Each scene shows the same named points in several views. A view is turned or mirrored, shifted and resized as a whole, has a little noise and may leave points out.
In the rows, zero is written as 128.

Scene 1
View 1
q633: [168  95 101 100 150 131 156 103 197  97 121 109 136 134 105  88 100 108
 125 144 138 100 139 156 172 168 134]
q707: [161  91 102  89 149 140 148 110 198  89 122 104 125 130 115  80 104 126
 135 134 151 104 129 164 179 164 145]
q513: [176  91 108  82 145 138 154 125 189  83 115  96 141 151 123  71  93 127
 131 142 147 102 157 150 169 160 151]
q414: [185  92 115  69 142 144 153 144 181  73 111  84 148 168 135  56  85 142
 132 146 151 104 177 142 162 156 162]
q960: [156 104  82  92 157 155 153 138 224  89 124  99 132 146 109  93 105 117
 139 134 141 105 140 177 192 164 148]
q889: [167  85 111  85 146 134 147 100 184  89 121 107 125 126 118  73 104 129
 130 136 154 102 129 155 170 165 146]
q745: [167  88 106  79 147 144 147 124 192  81 118  97 131 140 123  71 100 134
 134 136 154 104 141 158 175 161 153]
q549: [144  89  94  81 151 156 139 120 213  83 126 102 108 119 121  77 116 139
 145 118 165 109 106 183 193 163 154]
q498: [172  97 102 112 153 122 161  88 195 107 121 116 140 132  91 100 100  91
 118 153 127  95 144 152 168 171 124]
q282: [162  80 114  94 145 126 147  82 181  96 122 113 119 112 111  78 108 121
 126 135 151 101 118 154 169 167 135]
q277: [177  93 111 104 148 119 160  91 183 101 118 113 143 136 101  88  97 104
 118 152 133  96 149 145 161 169 129]
q526: [176  85 115  78 144 134 149 113 179  84 116  98 134 139 125  65  96 133
 130 141 153 102 146 147 165 161 151]
q385: [174  99 101 113 154 121 163  93 197 108 121 115 143 135  92 102  97  90
 118 153 125  96 149 153 167 172 124]
q476: [174  80 120  90 143 123 150  86 173  93 117 109 127 123 115  70 102 124
 123 142 149  99 132 144 161 166 139]
q600: [179  92 111 105 149 120 162  90 184 103 117 112 143 136  99  89  95  98
 116 156 129  96 153 142 161 170 127]
q711: [187  89 120  87 143 124 158 107 173  88 112 100 146 148 117  69  89 120
 121 154 141  98 165 136 155 162 142]
q595: [167 103  90  83 153 153 154 148 215  83 119  92 141 159 117  83  95 123
 138 140 141 104 158 164 183 161 152]
View 2
q889: [153 144  95 105 109 141 177 157 131 128 168 134 119 152 154 129 142 158
 161 141 144 127  82 134 169 123  81]
q633: [135 144  97 112 112 121 178 162 145 124 156 131 124 149 130 118 136 154
 141 144 145 122  94 136 170 116  81]
q745: [150 146  99 114 114 145 170 154 127 128 158 156 117 145 156 135 144 144
 163 142 146 122  85 137 166 116  74]
q282: [155 143  91 100 106 138 182 157 133 127 181 118 128 165 146 108 130 167
 147 144 146 133  99 131 170 131  87]
q526: [150 143  97 106 110 143 175 158 130 129 165 140 115 144 157 141 147 154
 169 139 145 124  71 137 170 123  80]
q595: [132 148 104 126 122 133 162 155 136 123 133 176 115 131 143 139 148 127
 154 145 147 112  88 142 163 103  66]
q549: [168 147  98 113 120 159 160 141 112 124 167 175 126 161 170 105 128 138
 146 148 146 131 128 133 159 118  71]
q414: [141 145 102 117 112 143 170 158 131 133 147 157 103 124 162 172 165 139
 187 137 146 112  43 143 171 114  72]
q385: [123 143  95 115 109 102 184 169 159 120 149 114 126 147 108 112 133 156
 129 144 144 118  92 134 172 112  84]
q277: [129 143  96 111 107 115 183 166 152 124 155 119 121 144 123 126 142 157
 145 142 145 119  77 137 173 116  84]
q600: [126 142  94 109 105 110 187 168 157 124 158 107 122 145 118 122 140 163
 141 143 144 120  76 135 175 117  87]
q498: [125 143  92 113 109 104 184 168 159 120 153 113 127 150 111 108 133 159
 129 145 143 121  95 134 172 113  85]
q476: [151 143  92  99 103 138 185 160 136 128 176 114 121 158 148 124 138 170
 160 140 146 131  79 132 173 129  88]
q707: [152 146  97 111 113 141 171 153 129 124 164 148 123 152 151 118 134 147
 150 146 145 126 101 134 166 118  76]
View 3
q414: [143 148  83 142 106 116 133 107  98 112 115 114 137 131 112 109 112 113
 156 127 151 119 117 109  98 103  80]
q513: [141 146  93 138 111 119 143 113 106 114 113 127 138 117 122 114 125 118
 153 118 150 119 113 115 108 106  96]
q498: [130 135 110 139 120 126 149 122 127 113 117 147 132 110 124 120 153 123
 143  99 143 120 105 115 130  99 134]
q595: [138 138  99 138 113 114 150 110 100 110 105 134 146 112 125 114 130  95
 165 128 143 110 108 118 104 112  97]
q600: [130 139 103 141 116 124 142 122 125 113 120 139 129 117 118 118 146 129
 141 101 146 123 109 112 126  96 127]
q549: [149 152 112 120 117 126 161 118  95 130  95 141 152  84 160 126 132 120
 158 123 153 116 113 138 109 127  90]
q385: [129 133 109 140 119 123 148 122 126 112 116 147 132 112 121 119 153 120
 145 101 141 120 103 114 129  98 134]
q476: [141 152 101 133 116 129 141 121 115 125 116 132 131 109 133 121 134 147
 137 102 157 129 117 120 121 103 107]
q282: [141 152 108 128 117 131 149 124 115 129 112 139 135 100 143 125 140 146
 139 101 156 127 115 126 124 108 112]
q745: [142 149  98 133 112 122 147 115 102 121 109 129 141 109 134 118 126 121
 155 120 152 119 114 122 108 111  93]
q889: [143 152 103 131 115 128 147 119 109 125 110 134 137 104 138 121 132 136
 144 110 155 124 115 124 116 110 101]
q277: [132 139 102 140 116 123 143 119 119 114 119 138 131 117 119 117 143 125
 145 105 145 122 109 113 123  98 121]
q960: [140 138 105 133 115 117 157 112 100 114 100 140 150 102 137 118 134  93
 167 129 142 110 106 123 106 118  99]
q711: [136 146  91 142 111 121 135 116 114 113 122 125 129 127 112 114 130 131
 142 108 150 125 114 108 116  96 105]
q707: [142 147 105 130 116 125 152 118 106 123 106 139 141 101 141 122 135 124
 151 115 151 119 113 125 114 114 102]
View 4
q707: [136 149 124 127 130 140 118 151 119 140 151 116 138 108 148 129 140 132
 147 128 123 140 134 134 122 105 120]
q600: [132 141 118 148 142 138 116 148 131 142 150 112 153 118 147 137 120 109
 130 123 115 136 134 142 128 115 120]
q711: [127 134 108 141 135 145 112 141 138 139 163 118 146 115 141 126 123 114
 132 127 118 148 141 149 124  99 122]
q960: [139 157 117 126 128 145 116 158 127 148 157 119 142  94 150 143 150 147
 155 114 133 133 132 147 123 100 120]
q414: [126 136  99 127 125 152 107 141 145 142 177 125 138 102 139 123 138 130
 143 126 127 156 145 159 120  83 124]
q385: [135 146 121 151 144 137 119 153 128 144 145 110 157 115 149 146 125 114
 132 118 118 128 130 142 129 120 120]
q889: [134 144 122 129 131 140 117 146 120 136 151 117 137 114 147 122 136 125
 143 134 119 145 136 133 121 103 119]
q526: [131 140 114 128 129 143 114 143 129 138 161 119 137 111 144 121 134 125
 142 132 121 150 139 142 120  96 122]
q282: [137 147 132 129 134 136 121 149 111 135 143 113 137 117 148 124 135 124
 143 136 116 141 133 124 121 110 119]
q513: [131 141 111 131 130 145 112 146 135 141 163 120 141 106 144 128 136 128
 142 125 125 146 138 149 123  96 122]
q549: [142 159 132 112 124 139 121 155 108 139 147 118 128 102 152 127 155 148
 161 131 127 138 131 125 117 101 118]
q633: [135 148 121 139 137 139 119 152 125 142 150 113 147 112 148 137 131 122
 139 123 121 135 131 139 125 111 120]
q745: [133 146 116 125 128 143 114 148 127 140 160 119 136 106 145 126 142 134
 149 128 124 145 137 142 120  96 121]

In a view up to two points have been moved. Name them for each view, in the order of its rows, or write -.
view 1 -> q960, q277
view 2 -> q889
view 3 -> -
view 4 -> q282
